The views of a scene show one set of named points, each view turned or mirrored, shifted and resized as a whole, with a little noise and some points left out.
In the rows, 128 means zero.

Scene 1
View 1
Q_429: [135 124 114 136 162 136 125 107 147 142 128  96 116  70 133 143 136 146
  94 133 122]
Q_5: [141 129 133 147 143 122 144 102 136 143 140  89 121 108 123 139 132 146
 119 120 120]
Q_146: [115 125 110 137 137 144 124 107 139 132 136  96 146 130 133 128 121 134
 125 133 140]
Q_529: [129 127 116 138 147 137 128 107 144 138 135  95 128  97 126 138 129 146
 106 129 127]
Q_666: [128 126 129 147 132 128 143 100 128 139 143  90 137 142 131 129 126 135
 140 123 132]
Q_440: [141 132 134 146 126 126 137 105 142 144 143  85 132 116  94 141 124 165
 107 113 114]
Q_851: [120 160 133 145 161 106 168 123 131 105 144  87 100 126 152 138 143 117
 133  96 130]
Q_118: [129 127 132 150 142 126 164 100 134 130 143  91 120 121 138 130 148 128
 110 121 133]
Q_381: [110 126 104 134 134 147 113 108 139 132 134  97 153 134 132 128 115 135
 131 135 142]
Q_857: [104 137 111 140 125 140 133 113 137 117 143  93 153 161 129 123 119 130
 134 122 146]
Q_627: [116 167 115 133 150 117 117 135 140 111 140  86 125 125 120 147 107 145
 143  96 123]
Q_19: [124 140 115 135 147 129 115 116 136 133 135  92 134 116 128 139 113 144
 137 120 127]
Q_661: [ 91 144  88 125 145 144  94 126 137 114 132  99 157 148 145 130  97 126
 158 127 152]
Q_986: [124 149 129 144 138 122 146 117 139 120 145  85 125 128 117 138 128 144
 117 103 124]
Q_8: [121 140 119 138 137 127 122 113 131 131 139  90 140 138 127 135 111 140
 150 116 131]
Q_535: [130 143 134 146 148 120 160 111 138 122 143  87 112 114 130 138 143 137
 111 109 124]
Q_3: [145 111 150 159 123 125 178  83 126 151 148  88 127 135 124 125 150 138
 115 125 126]
Q_386: [142 141 133 143 134 117 120 111 130 147 141  85 132 121 108 144 106 159
 148 109 113]
View 2
Q_440: [146 137 112 129 123 142 110 145 152 139 125 165 156 184 101 138  74 123
 140 136  75]
Q_429: [170 147 131 134 118 129 144 181 146 115 135 123 147 130  89 125 143 126
 148 160  81]
Q_857: [149  93 134 123 149  99 100  99  79 167 101 167 117 135 117 124  81 115
 136 147 120]
Q_146: [154 110 130 129 136 113 129 134  95 155 109 154 135 133 105 119 106 116
 141 155 119]
Q_986: [152 125 125 121 134 107  89 116 135 131 119 149 130 152 115 146  80 122
 144 149  70]
Q_627: [142 147 108 124 146  74  92 109 115 118  85 141 148 146 109 144  91 110
 142 200  78]
Q_386: [130 145  94 131 118 115 121 123 140 137  99 157 178 174 115 136  64 101
 150 170  92]
Q_381: [152 109 130 132 143 111 131 132  82 162 100 159 135 135 103 114 108 116
 134 160 128]
Q_851: [160 117 138 117 122  61  86  80 141 111 124 112 114  93 146 157  85 111
 166 167  61]
Q_5: [154 129 122 129 109 124 127 139 151 131 130 140 151 142 117 135  90 113
 157 144  84]
Q_535: [162 122 135 122 120 109 100 122 151 120 139 133 125 131 121 146  91 121
 157 139  64]
Q_19: [145 135 115 130 133  98 123 129 114 135  98 144 152 143 108 128 100 110
 144 177 101]
Q_661: [143 112 123 127 167  69 115 105  45 159  65 155 130 125 104 112 111 106
 129 202 140]
Q_666: [144 112 120 128 118 108 122 112 119 152 114 150 145 137 124 131  75 106
 153 148 107]
Q_3: [155  93 136 128  90 145 130 120 158 155 158 151 136 132 141 135  59 114
 169  93  93]
Q_118: [166 105 144 124 112 118 117 123 144 136 145 136 120 116 128 139  92 121
 161 124  83]
View 3
Q_535: [119 167 133 173 166 118 134 132  80 140 124 132 160 132 139 129 138 134
 102 124 113]
Q_857: [117 101 112 168 148 133 168 123 121 142 100 132 126 121 128 121 159 135
 124 100 132]
Q_429: [133 172 148 152 120 140 132 124  83 139 116 152 184 143 160 118 176 130
  91 164 110]
Q_529: [130 151 140 158 126 132 138 124  95 143 116 146 164 144 151 118 172 130
 103 145 117]
Q_627: [160 139 137 175 133 135 173  96 102 151 112 145 153 119 131 139 133 124
  99  99  84]
Q_986: [127 150 133 181 151 113 147 119  92 147 122 131 144 137 134 134 144 128
 108 109 108]
Q_666: [134 114 118 158 160 119 148 128 109 146 131 137 148 131 138 115 141 135
 117 124 134]
Q_851: [128 163 119 170 192 136 159 123  79 132 113 131 167  95 129 136 101 141
  94 101  99]
Q_440: [139 146 143 180 129  92 128 120  94 159 140 135 141 168 144 126 163 120
 112 127 115]
Q_8: [150 112 124 163 141 128 166 111 115 151 122 142 144 127 134 123 143 129
 113 113 115]
Q_118: [109 152 124 164 172 122 131 141  87 136 124 131 160 130 144 118 143 138
 106 133 131]
Q_146: [126 117 120 150 136 144 158 126 116 140 105 144 153 127 143 113 168 136
 113 133 133]
Q_19: [153 129 133 160 130 135 160 110 108 151 117 148 157 130 140 125 152 127
 105 125 109]
Q_5: [138 149 136 163 150 113 131 126  91 148 138 139 163 146 148 120 146 129
 104 139 119]
Q_661: [146  89 115 152 120 168 199 101 135 143  81 150 139 102 131 122 161 135
 114 102 114]
Q_3: [110 135 117 162 183  93 114 151  94 143 152 125 151 149 147 108 140 136
 118 141 153]
Q_381: [131 110 119 156 133 142 164 119 120 143 103 144 145 125 140 115 167 135
 116 122 129]
Q_386: [170 124 140 169 135 103 148 108 107 164 149 145 149 151 141 125 140 119
 109 121 105]
View 4
Q_3: [115 112  61 147 196 152 116 177  47 198 110 163 147  78 105 153 109 122
 161 131  92]
Q_146: [139 119 101 124 157 168 109 129 103 151 117 119 145  75 121 110  96 125
 162 106 194]
Q_381: [149 118 107 120 154 165 102 129 114 143 118 111 142  70 123  98  97 124
 165  96 208]
Q_19: [150 120 116 126 159 177 120  92  94 131 128 123 174  67 148 113 106 118
 141 115 174]
Q_440: [141 122  54 135 196 162 149 131  96 125 120 137 181  49 119 146 128  85
 109 121 129]
Q_661: [159  89 147 111 139 167  75  97 129 112 129 109 136  59 165  59  90 138
 182  96 245]
Q_666: [141 104  98 133 174 159  99 139  72 166 123 143 150  62 140 117 105 126
 170 119 142]
Q_5: [129 126  87 137 176 173 136 115  70 159 120 141 177  81 126 150 109 111
 130 129 126]
Q_386: [171 119  97 127 182 165 128 103  76 125 134 134 199  25 156 128 131  96
 132 111 126]
Q_851: [ 85  65 124 156 167 178  95  72  66 144 133 179 155 119 188 112  86 145
 151 186 120]
Q_535: [ 96 100  83 149 178 174 128 107  79 150 120 161 163 105 136 140  98 117
 124 158 123]
Q_8: [152  92 108 129 174 160  95 115  98 122 129 139 155  47 162  96 112 119
 160 119 166]
Q_429: [115 164  94 127 146 197 165  85  90 168 114 110 188 125 101 165  96 110
 104 122 171]
Q_529: [125 140  87 129 157 182 145 108  95 154 114 118 172  99 111 144 101 111
 122 118 172]
Q_627: [140  94 126 132 164 180 114  59 104  92 140 138 183  63 184 100 109 112
 125 140 168]
Q_857: [135  78  96 130 171 148  82 146 115 129 120 139 121  62 139  80  97 130
 175 117 190]
View 5
Q_661: [161  90 151 171 182 130 169 145 131 142 149 157 147  77 178  52 193 123
  99  61 125]
Q_19: [172  87 156 128 137 175 187 127 114 157 172  97 139 129 158  88 119 129
 160  81 113]
Q_666: [155  88 115 124 127 158 182 103 106 126 118 110 108 171 149 117 106 124
 155  64 121]
Q_627: [139 104 168 121 129 194 189 122 148 142 205 104 156 104 162  88 159 141
 197  78 128]
Q_386: [192  85 156 111 108 212 208  92 125 147 179  78 136 171 191 133 112 155
 178  68 105]
Q_8: [163  91 138 133 135 169 187 112 125 134 151 116 129 140 172 105 140 135
 149  62 118]
Q_5: [168  90 135 100 111 190 189 108  94 142 159  74 118 173 127 119  62 117
 189  88 110]
Q_986: [141 120 144 102 113 186 176  97 108 106 186 112 134 153 126 127 108 112
 193  78 117]
Q_146: [178  89 135 137 149 146 169 125  85 140 144 121 126 132 139  93 107 103
 122  76 107]
Q_118: [133 100 112 108 121 155 172 112  88 128 126  96 106 168 100 107  67 100
 184  85 125]
Q_529: [186  92 152 111 131 170 174 128  75 157 180  82 133 139 116  96  57  99
 158 100 100]
Q_535: [128 113 129  84 105 182 173 105  89 119 165  87 121 170  90 122  60 101
 216  94 120]
Q_3: [155  96  89  96  99 165 180  78  71 110  96  92  82 228 111 158  39 107
 179  75 117]
Q_851: [ 53 123 112 102 118 167 180 118 150 120 138  98 120 131  97  80 127 124
 252  85 163]
Q_440: [202 103 158  91 101 208 183  84  84 116 199  92 133 184 144 155  72 117
 170  82  88]
View 6
Q_857: [149 139 135  61 161 168 137 119 126 135 110 198 111 109 125 161 123 130
 122  97 130]
Q_118: [147 126 122 103 138 150 133  85 135 151 124 166  93 104 140 139 110 176
 145 112 105]
Q_146: [159 158 128  91 169 158 131 113 119 141 133 193  97 115 123 152 126 139
 131  93 110]
Q_661: [151 174 157  41 190 149 123 145 112 142 119 197 123 124 109 169 142 109
 124  82 112]
Q_386: [160 159 119 122 155 114 177  96 116 148 129 194 129 106 150 160 121 130
  98 100  99]
Q_8: [151 154 138  84 163 137 153 112 118 146 122 189 121 109 135 163 126 130
 111  99 109]
Q_627: [150 156 131  78 160  97 145 116 123 151 106 181 151 120 142 150 130 129
 122  88  88]
Q_381: [159 164 130  84 175 160 130 119 118 138 131 200  97 117 118 157 130 130
 128  87 115]
Q_440: [165 141  89 137 141 129 162  86 130 132 122 206 114 107 151 140 114 145
 118  93 108]
Q_429: [164 165 100 138 166 118 114  93 122 152 146 179  93 126 131 123 122 167
 158  82  74]
Q_535: [147 126 115 103 137 125 136  85 136 152 114 168 114 108 147 135 111 170
 144 106  95]
Q_666: [151 143 138  96 151 155 154  99 123 148 129 180 101 103 137 161 114 147
 115 111 113]
Q_529: [162 159 106 122 162 133 127  98 123 144 137 190  99 120 131 135 123 153
 142  87  93]
Q_3: [152 120 116 126 128 171 160  70 131 148 134 174  78  90 149 150  99 177
 123 126 119]
Q_986: [149 130 113  96 142 125 146  95 136 141 105 186 128 109 145 143 115 150
 130  99 106]

Which points are out of place in each view (at most two, in the order of its rows)? Write none if all are in place.
view 1: Q_851, Q_627
view 2: Q_666
view 3: Q_146, Q_381
view 4: Q_8
view 5: Q_118, Q_535
view 6: none
